Each row is a point on a tangle of strands that fork, close into loops and nearly touch. The rows are in no order.
In the rows, zero is written as 100.
Points whose rows are less than 70 apart are linked; no others are. Some points are linked to none.
z335: 85; 67; 92; 112; 95; 79; 98; 93; 58; 64; 119; 101; 80; 95; 94; 95; 110; 129; 104; 112; 112; 80; 94; 68; 113; 65; 94; 66; 65; 55
z109: 110; 83; 107; 74; 79; 78; 83; 111; 114; 78; 67; 76; 72; 122; 103; 132; 111; 96; 131; 113; 106; 99; 109; 102; 85; 109; 100; 107; 123; 93
z436: 103; 149; 108; 63; 95; 102; 114; 107; 122; 143; 110; 110; 126; 110; 117; 79; 106; 134; 84; 75; 136; 100; 78; 128; 93; 137; 125; 111; 112; 123
z442: 86; 116; 99; 70; 94; 90; 89; 110; 124; 122; 78; 101; 108; 111; 104; 106; 101; 118; 91; 85; 130; 115; 68; 139; 108; 94; 145; 110; 139; 118
z398: 124; 149; 89; 91; 129; 108; 131; 86; 131; 130; 89; 105; 128; 100; 116; 85; 80; 102; 90; 106; 127; 100; 77; 110; 107; 128; 127; 127; 125; 137
z337: 83; 94; 80; 59; 99; 97; 79; 96; 94; 100; 68; 68; 114; 127; 87; 112; 128; 126; 87; 95; 140; 82; 62; 125; 106; 109; 142; 73; 88; 66
z213: 102; 102; 98; 104; 122; 113; 88; 99; 112; 121; 93; 106; 91; 105; 102; 103; 96; 95; 106; 97; 94; 105; 100; 104; 109; 108; 104; 107; 124; 131
z884: 119; 60; 118; 115; 77; 82; 98; 98; 98; 70; 83; 107; 79; 99; 100; 96; 97; 79; 95; 95; 85; 125; 140; 92; 114; 68; 99; 120; 131; 106
z739: 99; 61; 87; 91; 83; 114; 119; 92; 116; 77; 71; 78; 100; 97; 88; 121; 85; 48; 88; 112; 73; 109; 99; 94; 79; 111; 54; 124; 95; 107
z633: 86; 87; 100; 123; 89; 76; 98; 99; 70; 87; 136; 113; 89; 88; 107; 86; 107; 133; 100; 97; 113; 91; 92; 79; 123; 53; 99; 73; 85; 64
z17: 88; 106; 123; 98; 126; 114; 53; 110; 113; 119; 68; 74; 86; 113; 80; 116; 85; 84; 115; 65; 77; 117; 95; 112; 85; 119; 99; 108; 121; 140
z394: 84; 100; 116; 99; 61; 69; 92; 123; 99; 109; 109; 127; 94; 94; 116; 95; 107; 118; 121; 101; 115; 119; 94; 109; 119; 63; 112; 109; 127; 83
z480: 130; 122; 123; 120; 102; 80; 139; 107; 118; 105; 118; 125; 104; 83; 120; 80; 91; 106; 91; 105; 108; 137; 114; 108; 105; 85; 103; 136; 139; 125
z201: 109; 60; 117; 85; 87; 86; 84; 98; 108; 65; 69; 74; 69; 115; 90; 122; 114; 68; 107; 92; 81; 112; 122; 99; 75; 104; 79; 113; 119; 127
z777: 100; 69; 74; 95; 110; 99; 125; 84; 90; 80; 100; 93; 102; 108; 96; 116; 100; 86; 94; 133; 93; 91; 92; 83; 99; 88; 86; 81; 73; 58
z146: 78; 109; 122; 100; 90; 89; 67; 121; 110; 127; 107; 120; 76; 100; 96; 97; 105; 109; 121; 67; 94; 113; 105; 111; 108; 96; 104; 105; 130; 139
z610: 106; 106; 103; 105; 131; 125; 80; 86; 125; 104; 47; 66; 105; 99; 84; 110; 57; 60; 98; 100; 83; 108; 88; 101; 91; 121; 82; 139; 124; 143
z80: 88; 141; 103; 117; 145; 129; 66; 93; 105; 114; 111; 94; 117; 77; 89; 78; 90; 99; 95; 100; 80; 92; 89; 96; 103; 134; 94; 97; 86; 97
z410: 94; 111; 121; 113; 64; 79; 111; 119; 90; 118; 135; 144; 76; 101; 122; 77; 106; 130; 114; 91; 115; 103; 108; 110; 107; 74; 109; 105; 115; 124
z358: 84; 85; 76; 125; 107; 114; 94; 87; 75; 86; 136; 115; 94; 76; 93; 97; 93; 104; 94; 109; 91; 64; 112; 72; 102; 88; 78; 76; 57; 85
z721: 109; 149; 129; 102; 75; 82; 94; 127; 124; 129; 118; 129; 108; 78; 118; 82; 94; 119; 127; 88; 102; 118; 114; 109; 103; 108; 92; 131; 137; 127
z780: 83; 84; 78; 133; 95; 133; 97; 87; 77; 105; 129; 122; 102; 69; 89; 92; 87; 81; 96; 101; 74; 73; 122; 80; 108; 98; 64; 86; 61; 110
z223: 101; 54; 92; 107; 81; 92; 107; 103; 71; 77; 99; 106; 66; 119; 104; 106; 107; 89; 112; 115; 101; 83; 103; 85; 105; 71; 93; 84; 95; 95
z467: 83; 76; 86; 88; 104; 121; 93; 93; 100; 86; 98; 77; 107; 99; 91; 119; 101; 71; 89; 104; 80; 87; 81; 91; 82; 114; 67; 87; 67; 80
z140: 119; 132; 107; 84; 96; 91; 161; 106; 113; 124; 130; 129; 113; 118; 129; 91; 99; 133; 81; 108; 146; 103; 96; 112; 88; 107; 120; 110; 114; 120
z262: 95; 105; 107; 101; 71; 80; 130; 118; 96; 116; 128; 142; 81; 115; 124; 84; 103; 136; 106; 106; 133; 105; 95; 116; 101; 68; 122; 108; 115; 115
z810: 136; 95; 123; 146; 82; 83; 126; 101; 88; 98; 114; 126; 100; 82; 122; 84; 89; 93; 98; 100; 97; 128; 132; 99; 124; 65; 106; 116; 128; 99
z695: 70; 71; 96; 106; 79; 124; 75; 99; 75; 84; 107; 89; 83; 97; 68; 107; 111; 77; 119; 92; 70; 68; 130; 75; 78; 121; 52; 73; 47; 113
z529: 110; 151; 93; 70; 115; 115; 111; 98; 117; 144; 91; 100; 128; 112; 111; 81; 106; 121; 76; 69; 133; 95; 74; 136; 97; 143; 137; 105; 105; 133
z628: 105; 146; 129; 114; 62; 76; 107; 128; 109; 121; 140; 131; 117; 69; 126; 81; 102; 126; 117; 97; 109; 111; 112; 108; 110; 93; 94; 122; 126; 97
z713: 103; 76; 93; 86; 108; 111; 101; 92; 117; 79; 69; 73; 100; 112; 91; 124; 90; 58; 91; 106; 81; 104; 92; 102; 81; 113; 77; 115; 103; 107
z116: 87; 102; 107; 95; 102; 104; 57; 97; 96; 66; 101; 72; 94; 102; 89; 106; 119; 105; 107; 106; 81; 91; 103; 92; 80; 122; 82; 87; 81; 66
z689: 101; 113; 100; 91; 105; 97; 133; 106; 105; 126; 123; 136; 76; 123; 111; 94; 102; 123; 93; 100; 125; 96; 103; 117; 89; 106; 122; 111; 120; 154
z168: 130; 89; 112; 133; 91; 81; 124; 99; 87; 91; 98; 107; 105; 85; 113; 98; 98; 90; 104; 114; 89; 128; 125; 90; 127; 66; 99; 106; 121; 70
z923: 101; 102; 119; 102; 62; 57; 99; 115; 100; 100; 94; 110; 114; 84; 103; 102; 102; 112; 125; 110; 103; 137; 101; 100; 125; 59; 106; 102; 130; 47
z875: 110; 137; 118; 102; 91; 88; 75; 115; 132; 121; 91; 111; 97; 81; 112; 95; 83; 107; 120; 91; 99; 123; 107; 109; 103; 102; 102; 134; 153; 127
z42: 105; 137; 119; 105; 97; 90; 53; 109; 124; 114; 79; 87; 104; 79; 110; 99; 83; 101; 122; 88; 92; 120; 100; 101; 106; 105; 98; 124; 139; 100
z224: 110; 118; 118; 125; 105; 104; 118; 108; 84; 127; 150; 139; 87; 90; 101; 66; 103; 104; 116; 69; 77; 97; 152; 75; 106; 109; 79; 94; 78; 147
z360: 105; 132; 114; 91; 92; 84; 90; 113; 140; 119; 88; 116; 97; 93; 105; 96; 83; 120; 104; 96; 114; 128; 100; 127; 94; 97; 122; 147; 157; 148
z236: 107; 90; 111; 80; 91; 105; 103; 95; 115; 65; 80; 52; 100; 95; 97; 116; 110; 52; 109; 86; 61; 98; 92; 101; 51; 136; 47; 120; 73; 111
z268: 82; 92; 69; 81; 115; 99; 95; 87; 89; 99; 106; 95; 111; 106; 88; 103; 113; 137; 83; 114; 129; 83; 64; 102; 114; 93; 131; 71; 73; 58
z933: 110; 98; 118; 115; 99; 92; 140; 106; 101; 112; 127; 147; 69; 111; 104; 75; 95; 109; 91; 92; 100; 115; 133; 108; 94; 88; 97; 119; 111; 167
z707: 94; 99; 74; 84; 103; 97; 107; 105; 105; 115; 92; 109; 96; 125; 108; 113; 110; 115; 101; 119; 133; 84; 79; 115; 110; 99; 141; 94; 119; 103
z845: 90; 106; 81; 78; 124; 145; 77; 91; 101; 92; 74; 56; 120; 110; 83; 116; 96; 85; 84; 104; 93; 74; 75; 113; 81; 141; 104; 90; 63; 81
z668: 100; 62; 82; 80; 94; 92; 128; 93; 80; 65; 100; 81; 97; 115; 85; 118; 115; 101; 102; 130; 102; 75; 84; 76; 85; 87; 85; 67; 54; 54
z117: 75; 87; 91; 95; 103; 130; 74; 108; 87; 80; 100; 76; 85; 102; 69; 118; 111; 85; 117; 108; 70; 61; 120; 90; 70; 139; 66; 80; 51; 105
z609: 108; 135; 83; 80; 137; 130; 92; 91; 112; 145; 75; 88; 122; 116; 93; 91; 98; 105; 79; 71; 116; 88; 74; 140; 100; 141; 138; 101; 100; 133
z540: 94; 119; 103; 83; 92; 83; 84; 111; 134; 116; 79; 107; 97; 109; 101; 106; 94; 114; 98; 97; 118; 124; 86; 133; 100; 88; 132; 126; 155; 133
z243: 118; 61; 109; 97; 86; 83; 99; 98; 112; 67; 72; 91; 74; 114; 90; 115; 99; 76; 104; 108; 85; 121; 126; 93; 94; 83; 92; 117; 127; 110
z655: 80; 70; 82; 95; 83; 125; 94; 94; 95; 81; 95; 88; 107; 85; 87; 116; 95; 57; 94; 105; 70; 89; 101; 85; 82; 112; 49; 96; 60; 87
z387: 98; 88; 96; 73; 107; 83; 103; 97; 107; 80; 79; 74; 100; 115; 94; 121; 116; 103; 103; 117; 102; 111; 83; 89; 99; 91; 99; 86; 96; 50
z55: 118; 104; 122; 124; 83; 96; 164; 104; 82; 114; 150; 145; 73; 113; 130; 82; 94; 124; 84; 92; 116; 104; 112; 101; 84; 85; 95; 96; 80; 140
z2: 94; 113; 103; 90; 80; 75; 94; 113; 117; 115; 104; 120; 99; 98; 117; 96; 104; 119; 109; 106; 117; 115; 83; 116; 119; 78; 121; 113; 132; 88
z352: 93; 103; 110; 102; 133; 123; 71; 107; 113; 112; 59; 76; 95; 111; 74; 126; 74; 69; 119; 85; 67; 111; 100; 103; 84; 129; 84; 120; 111; 153
z766: 116; 134; 123; 81; 96; 81; 67; 103; 120; 69; 66; 49; 116; 90; 102; 110; 105; 100; 126; 100; 85; 118; 96; 92; 79; 120; 82; 119; 108; 46
z627: 126; 92; 117; 141; 85; 92; 113; 98; 88; 107; 122; 134; 85; 86; 122; 80; 94; 94; 107; 90; 86; 105; 141; 95; 121; 81; 103; 109; 122; 115
z838: 104; 104; 92; 53; 120; 103; 107; 89; 112; 80; 54; 41; 131; 126; 86; 123; 120; 99; 89; 102; 109; 96; 65; 115; 76; 127; 124; 91; 74; 51
z15: 110; 69; 102; 83; 73; 103; 121; 93; 114; 67; 79; 70; 102; 89; 96; 117; 98; 40; 103; 99; 62; 102; 106; 93; 61; 122; 43; 125; 78; 107
z639: 111; 47; 108; 132; 61; 107; 116; 78; 76; 73; 93; 103; 100; 83; 97; 88; 92; 50; 88; 85; 70; 112; 143; 80; 117; 67; 79; 108; 93; 96
z306: 81; 97; 73; 98; 125; 146; 84; 102; 102; 119; 89; 91; 104; 98; 76; 117; 85; 77; 104; 109; 80; 70; 95; 99; 90; 138; 81; 94; 70; 115
z749: 98; 80; 101; 128; 90; 93; 110; 93; 76; 100; 132; 126; 89; 94; 115; 89; 101; 104; 94; 90; 100; 98; 104; 83; 116; 66; 94; 84; 97; 98
z407: 100; 106; 82; 76; 120; 87; 127; 88; 110; 112; 80; 90; 136; 110; 98; 114; 102; 119; 99; 124; 121; 113; 83; 92; 126; 90; 132; 83; 110; 49
z950: 116; 111; 101; 109; 105; 84; 113; 104; 119; 113; 110; 118; 103; 93; 120; 97; 92; 103; 96; 109; 110; 123; 99; 105; 114; 82; 115; 120; 136; 106
z413: 98; 94; 113; 92; 96; 90; 80; 95; 103; 67; 98; 67; 102; 99; 97; 107; 120; 84; 102; 97; 74; 111; 102; 83; 89; 107; 69; 89; 92; 56
z581: 98; 116; 106; 121; 102; 75; 91; 104; 93; 101; 130; 112; 115; 70; 115; 86; 108; 117; 101; 105; 100; 113; 100; 92; 121; 78; 98; 96; 114; 58
z608: 83; 86; 75; 63; 103; 97; 91; 95; 88; 82; 78; 68; 107; 119; 79; 112; 126; 126; 89; 114; 133; 76; 70; 101; 95; 106; 129; 66; 66; 52
z280: 97; 75; 100; 55; 89; 89; 100; 116; 90; 83; 54; 37; 104; 147; 82; 125; 140; 102; 102; 102; 137; 69; 68; 130; 64; 126; 134; 74; 81; 96
z291: 74; 97; 92; 91; 125; 141; 71; 111; 93; 105; 83; 70; 95; 115; 60; 133; 99; 85; 117; 98; 76; 69; 97; 107; 74; 148; 81; 83; 55; 118
z591: 75; 77; 99; 115; 110; 112; 91; 100; 85; 117; 126; 126; 80; 101; 88; 98; 99; 94; 103; 79; 82; 85; 104; 91; 108; 97; 84; 80; 82; 144
z444: 81; 96; 89; 92; 112; 86; 87; 95; 96; 99; 120; 103; 112; 92; 101; 98; 113; 129; 84; 104; 116; 94; 69; 96; 115; 86; 114; 77; 87; 60
z547: 92; 67; 85; 121; 76; 125; 102; 87; 84; 95; 105; 111; 103; 75; 97; 102; 83; 56; 94; 104; 71; 89; 122; 75; 106; 96; 54; 101; 76; 96
z81: 82; 57; 101; 91; 97; 108; 85; 109; 88; 93; 91; 86; 71; 122; 80; 123; 108; 76; 105; 99; 90; 80; 100; 97; 83; 106; 85; 79; 93; 124
z692: 90; 70; 73; 77; 110; 114; 92; 101; 92; 99; 88; 86; 94; 127; 85; 124; 107; 96; 94; 117; 120; 67; 73; 106; 96; 110; 113; 73; 82; 97
z841: 108; 62; 103; 120; 76; 77; 119; 108; 73; 80; 94; 118; 62; 122; 111; 98; 100; 103; 110; 119; 115; 108; 108; 94; 113; 53; 117; 93; 106; 88
z512: 97; 62; 77; 115; 100; 107; 119; 100; 78; 105; 110; 122; 74; 115; 105; 109; 92; 87; 96; 124; 107; 80; 97; 92; 106; 74; 103; 85; 90; 111
z414: 102; 114; 92; 82; 136; 132; 77; 96; 113; 125; 53; 66; 117; 125; 92; 117; 87; 88; 91; 83; 107; 90; 73; 135; 94; 134; 132; 108; 116; 124
z601: 87; 75; 87; 83; 98; 95; 92; 106; 89; 100; 97; 102; 81; 122; 96; 111; 114; 113; 97; 106; 125; 76; 76; 105; 109; 92; 120; 80; 104; 100
z969: 105; 138; 69; 74; 119; 103; 103; 88; 113; 111; 70; 83; 140; 107; 100; 105; 107; 123; 96; 114; 127; 97; 79; 105; 123; 118; 148; 92; 108; 52
z920: 97; 116; 83; 102; 138; 138; 114; 99; 111; 139; 97; 107; 109; 93; 89; 97; 76; 76; 97; 99; 85; 90; 81; 102; 98; 129; 94; 112; 89; 145
z307: 115; 79; 105; 117; 93; 91; 106; 91; 92; 82; 102; 99; 105; 91; 107; 101; 101; 77; 100; 104; 83; 112; 116; 77; 116; 75; 80; 94; 105; 65
z108: 107; 141; 110; 66; 76; 97; 142; 114; 119; 131; 129; 123; 115; 122; 125; 85; 104; 144; 87; 97; 150; 102; 91; 115; 84; 120; 112; 116; 114; 121
z260: 119; 104; 133; 116; 85; 94; 157; 109; 87; 110; 138; 147; 66; 117; 111; 70; 94; 116; 90; 85; 103; 116; 138; 96; 86; 92; 87; 111; 89; 163
z680: 93; 158; 94; 113; 138; 118; 69; 97; 107; 104; 113; 88; 126; 79; 96; 77; 98; 123; 90; 116; 105; 100; 81; 104; 106; 132; 112; 102; 90; 74
z599: 64; 69; 107; 107; 108; 114; 70; 106; 82; 109; 108; 106; 83; 107; 70; 105; 105; 73; 109; 67; 73; 93; 112; 88; 102; 101; 75; 74; 83; 146
z385: 99; 124; 85; 76; 83; 84; 122; 111; 111; 126; 105; 127; 104; 117; 119; 96; 109; 133; 104; 109; 150; 92; 83; 128; 112; 98; 146; 112; 126; 112
z868: 106; 92; 104; 131; 94; 93; 136; 97; 81; 110; 144; 139; 82; 102; 128; 88; 95; 113; 90; 97; 112; 93; 103; 99; 110; 70; 107; 94; 87; 115
z496: 114; 111; 86; 113; 110; 86; 158; 96; 89; 110; 127; 125; 111; 103; 127; 103; 98; 127; 93; 122; 128; 107; 93; 102; 117; 69; 124; 94; 102; 76
z318: 120; 97; 122; 120; 86; 61; 127; 106; 94; 99; 93; 107; 114; 83; 103; 101; 97; 104; 115; 114; 98; 149; 121; 95; 128; 54; 104; 103; 132; 55
z396: 117; 109; 107; 122; 75; 73; 148; 113; 94; 102; 112; 142; 88; 103; 130; 93; 94; 122; 108; 119; 126; 125; 113; 119; 114; 57; 127; 119; 125; 98
z295: 115; 77; 101; 131; 108; 100; 121; 94; 107; 90; 95; 129; 83; 97; 96; 88; 76; 81; 79; 113; 85; 120; 133; 107; 107; 74; 98; 132; 127; 145
z479: 118; 82; 108; 134; 94; 96; 127; 96; 95; 101; 121; 144; 73; 102; 109; 86; 90; 94; 91; 95; 94; 110; 136; 105; 110; 75; 103; 115; 113; 144
z705: 92; 109; 125; 104; 71; 81; 89; 121; 101; 123; 117; 134; 70; 103; 106; 82; 103; 119; 119; 78; 105; 114; 113; 112; 109; 89; 111; 110; 134; 144
z754: 114; 82; 114; 101; 91; 88; 89; 94; 100; 72; 91; 80; 106; 93; 104; 99; 106; 72; 102; 93; 72; 122; 120; 74; 103; 90; 69; 101; 110; 71
z569: 77; 54; 95; 108; 80; 112; 78; 93; 68; 69; 119; 98; 81; 92; 84; 98; 115; 82; 102; 90; 82; 65; 124; 73; 87; 98; 56; 68; 59; 99
z34: 105; 62; 96; 132; 71; 120; 110; 87; 82; 93; 105; 113; 103; 75; 98; 90; 81; 52; 86; 90; 74; 100; 139; 79; 117; 87; 69; 109; 92; 111
z762: 107; 112; 94; 88; 136; 128; 77; 91; 124; 118; 51; 63; 110; 111; 97; 119; 72; 75; 95; 92; 96; 107; 73; 114; 94; 126; 111; 123; 119; 131
z283: 114; 95; 109; 99; 107; 101; 74; 93; 123; 91; 70; 75; 93; 100; 104; 119; 90; 77; 107; 100; 82; 113; 101; 93; 93; 105; 87; 118; 130; 104
z49: 89; 147; 85; 97; 143; 137; 62; 96; 99; 112; 90; 86; 121; 95; 87; 87; 94; 131; 93; 98; 104; 79; 81; 123; 101; 149; 131; 97; 79; 87
z916: 97; 108; 73; 113; 126; 121; 109; 92; 94; 117; 133; 126; 106; 88; 105; 92; 90; 115; 91; 116; 101; 71; 93; 89; 105; 109; 101; 84; 75; 99
z187: 93; 95; 88; 45; 103; 90; 110; 93; 96; 74; 71; 49; 115; 128; 81; 119; 135; 118; 100; 111; 114; 84; 71; 109; 70; 118; 118; 72; 63; 52
z370: 107; 71; 97; 105; 102; 90; 127; 88; 86; 75; 99; 91; 107; 91; 99; 110; 101; 92; 102; 127; 86; 106; 105; 72; 110; 81; 75; 83; 76; 48
z745: 92; 125; 76; 94; 140; 139; 74; 88; 100; 106; 83; 71; 126; 105; 80; 101; 91; 108; 85; 109; 103; 73; 77; 113; 94; 144; 120; 94; 68; 85
z507: 90; 109; 110; 139; 92; 97; 69; 95; 70; 94; 142; 125; 90; 75; 99; 74; 112; 117; 109; 80; 91; 86; 143; 79; 117; 94; 90; 84; 90; 92
z30: 96; 103; 105; 117; 114; 107; 108; 97; 101; 124; 140; 131; 96; 89; 104; 79; 102; 100; 92; 78; 83; 100; 100; 93; 107; 96; 88; 92; 98; 132
z164: 81; 90; 77; 113; 112; 136; 91; 98; 92; 117; 116; 112; 103; 79; 81; 103; 83; 77; 101; 111; 75; 71; 105; 84; 99; 118; 68; 88; 63; 113
z216: 92; 107; 93; 59; 99; 104; 71; 101; 98; 112; 47; 57; 120; 130; 92; 118; 117; 109; 89; 75; 130; 94; 67; 141; 100; 112; 151; 87; 105; 78
z154: 78; 105; 91; 118; 94; 93; 60; 93; 85; 64; 128; 99; 97; 79; 80; 89; 115; 133; 98; 114; 103; 93; 115; 76; 100; 100; 94; 76; 75; 49
z701: 109; 101; 84; 91; 116; 77; 151; 95; 103; 114; 95; 115; 121; 110; 108; 108; 100; 121; 96; 126; 127; 114; 84; 99; 126; 67; 135; 90; 113; 66
z23: 87; 102; 75; 112; 125; 107; 92; 83; 97; 88; 119; 98; 123; 80; 92; 98; 104; 112; 81; 114; 97; 91; 84; 85; 109; 94; 99; 78; 77; 54
z9: 113; 121; 122; 83; 99; 97; 70; 97; 115; 61; 76; 49; 98; 101; 103; 112; 114; 85; 123; 86; 67; 104; 106; 95; 61; 132; 71; 114; 92; 75
z395: 126; 106; 115; 75; 98; 84; 100; 90; 117; 57; 77; 45; 99; 99; 105; 116; 115; 68; 112; 90; 67; 107; 93; 99; 58; 127; 66; 119; 84; 88
z242: 105; 124; 125; 100; 86; 87; 44; 110; 119; 93; 81; 81; 107; 77; 108; 102; 95; 94; 120; 82; 82; 127; 106; 95; 105; 96; 88; 115; 139; 75
z420: 114; 110; 107; 99; 127; 100; 87; 89; 112; 91; 73; 67; 129; 89; 100; 105; 87; 73; 101; 113; 79; 118; 83; 84; 104; 106; 82; 102; 108; 65
z758: 112; 130; 123; 87; 89; 79; 67; 109; 113; 83; 68; 68; 118; 78; 104; 108; 101; 101; 123; 105; 87; 132; 97; 90; 99; 96; 86; 114; 121; 43
z349: 133; 106; 115; 134; 105; 87; 135; 99; 114; 91; 105; 130; 97; 85; 109; 74; 81; 94; 77; 108; 95; 135; 133; 114; 103; 71; 103; 145; 134; 140
z669: 101; 116; 119; 136; 83; 98; 87; 104; 79; 114; 141; 134; 88; 77; 109; 71; 111; 115; 119; 77; 89; 88; 151; 79; 116; 96; 92; 90; 90; 118
z382: 110; 82; 113; 125; 79; 70; 130; 110; 89; 88; 98; 127; 76; 107; 111; 97; 96; 109; 117; 118; 120; 128; 118; 108; 120; 41; 128; 112; 124; 89
z524: 110; 150; 71; 82; 120; 104; 109; 89; 123; 131; 79; 90; 144; 103; 116; 92; 100; 112; 93; 104; 134; 94; 74; 119; 117; 120; 146; 106; 117; 86
z191: 92; 107; 98; 61; 102; 101; 77; 100; 116; 121; 51; 70; 120; 127; 94; 112; 99; 106; 80; 71; 127; 111; 65; 142; 103; 102; 151; 106; 126; 99
z960: 101; 79; 81; 107; 115; 110; 126; 100; 104; 111; 112; 130; 86; 113; 104; 102; 86; 95; 85; 114; 108; 93; 93; 109; 104; 86; 111; 100; 109; 133
z338: 110; 123; 126; 117; 107; 100; 123; 105; 102; 131; 145; 137; 95; 88; 108; 70; 93; 98; 104; 73; 82; 110; 127; 82; 99; 114; 74; 104; 99; 151
z63: 108; 150; 133; 101; 60; 74; 133; 128; 110; 119; 141; 133; 126; 80; 134; 84; 98; 135; 109; 109; 126; 121; 98; 116; 95; 91; 96; 120; 119; 91
z605: 121; 139; 80; 90; 131; 103; 125; 87; 126; 124; 82; 96; 137; 98; 115; 90; 87; 97; 84; 110; 126; 105; 77; 106; 113; 112; 136; 114; 125; 107
z839: 112; 120; 79; 98; 132; 123; 139; 92; 121; 128; 104; 116; 118; 100; 107; 90; 77; 90; 76; 107; 112; 96; 83; 105; 97; 125; 105; 115; 105; 146
z273: 101; 101; 81; 68; 125; 117; 95; 87; 105; 90; 63; 55; 129; 116; 88; 119; 102; 89; 84; 102; 103; 93; 66; 111; 90; 125; 116; 91; 79; 62
z292: 83; 116; 123; 93; 109; 100; 55; 119; 121; 125; 80; 96; 87; 103; 93; 109; 93; 101; 116; 67; 88; 123; 98; 121; 96; 106; 109; 110; 135; 141
z922: 107; 74; 129; 75; 75; 77; 87; 109; 107; 62; 82; 55; 79; 118; 94; 118; 130; 72; 114; 75; 76; 101; 102; 104; 56; 118; 72; 99; 96; 113
z315: 70; 111; 98; 112; 107; 105; 43; 96; 89; 60; 120; 85; 88; 91; 76; 97; 113; 128; 100; 110; 95; 91; 113; 92; 87; 120; 96; 79; 74; 65
z221: 81; 110; 73; 93; 137; 147; 93; 101; 104; 139; 95; 102; 114; 104; 72; 113; 78; 84; 101; 104; 88; 73; 86; 105; 96; 141; 101; 92; 69; 136
z925: 82; 56; 83; 118; 82; 105; 94; 90; 56; 67; 124; 106; 79; 87; 89; 97; 101; 98; 101; 101; 92; 59; 114; 66; 102; 80; 70; 69; 44; 81
z570: 120; 50; 125; 121; 61; 85; 110; 93; 79; 66; 90; 103; 85; 101; 98; 90; 102; 74; 96; 87; 87; 119; 146; 80; 115; 63; 92; 103; 110; 94
z185: 80; 106; 97; 134; 99; 96; 67; 89; 72; 77; 144; 117; 97; 70; 99; 77; 111; 136; 100; 97; 100; 89; 130; 78; 115; 87; 96; 81; 81; 69
z19: 85; 65; 87; 88; 96; 83; 106; 95; 69; 57; 109; 82; 85; 105; 82; 104; 119; 125; 102; 126; 112; 78; 86; 69; 93; 79; 90; 66; 52; 51
z971: 117; 121; 89; 93; 115; 101; 149; 96; 110; 123; 130; 126; 109; 105; 129; 95; 103; 119; 85; 113; 129; 96; 91; 107; 104; 98; 124; 102; 107; 111
z936: 79; 68; 70; 88; 109; 128; 91; 93; 90; 95; 103; 88; 100; 103; 84; 116; 104; 88; 87; 115; 93; 72; 77; 97; 95; 108; 85; 77; 65; 91
z98: 79; 112; 83; 108; 133; 130; 70; 90; 98; 101; 117; 89; 117; 81; 87; 89; 99; 100; 81; 102; 86; 90; 78; 92; 105; 117; 92; 84; 76; 83
z869: 127; 117; 132; 141; 68; 89; 106; 111; 83; 117; 138; 137; 92; 79; 123; 70; 104; 110; 118; 79; 95; 106; 149; 97; 120; 91; 98; 110; 113; 120

A piece is two or more points that can be reached from each other along the links. Count, over all rows, the pieces, the separate loops (a circle has one, a figure eight two, a Y none), the forks (points with three links) and the tips (points with one).
pieces => 3
loops => 5
forks => 10
tips => 6

A tip is a point with one link. Name the tips that can be reached along the links from each point below, in the order of the rows.
z370 => z599
z216 => z283, z63
z547 => z385, z960, z922

A fork is a point with three links, a tip a point with one. Leave the first point through the second and follow the links. Name the first fork or tip that comes.
z507; z185 => z307
z49; z680 => z608
z34; z639 => z922
z116; z315 => z669
z395; z9 => z875
z349; z480 => z168
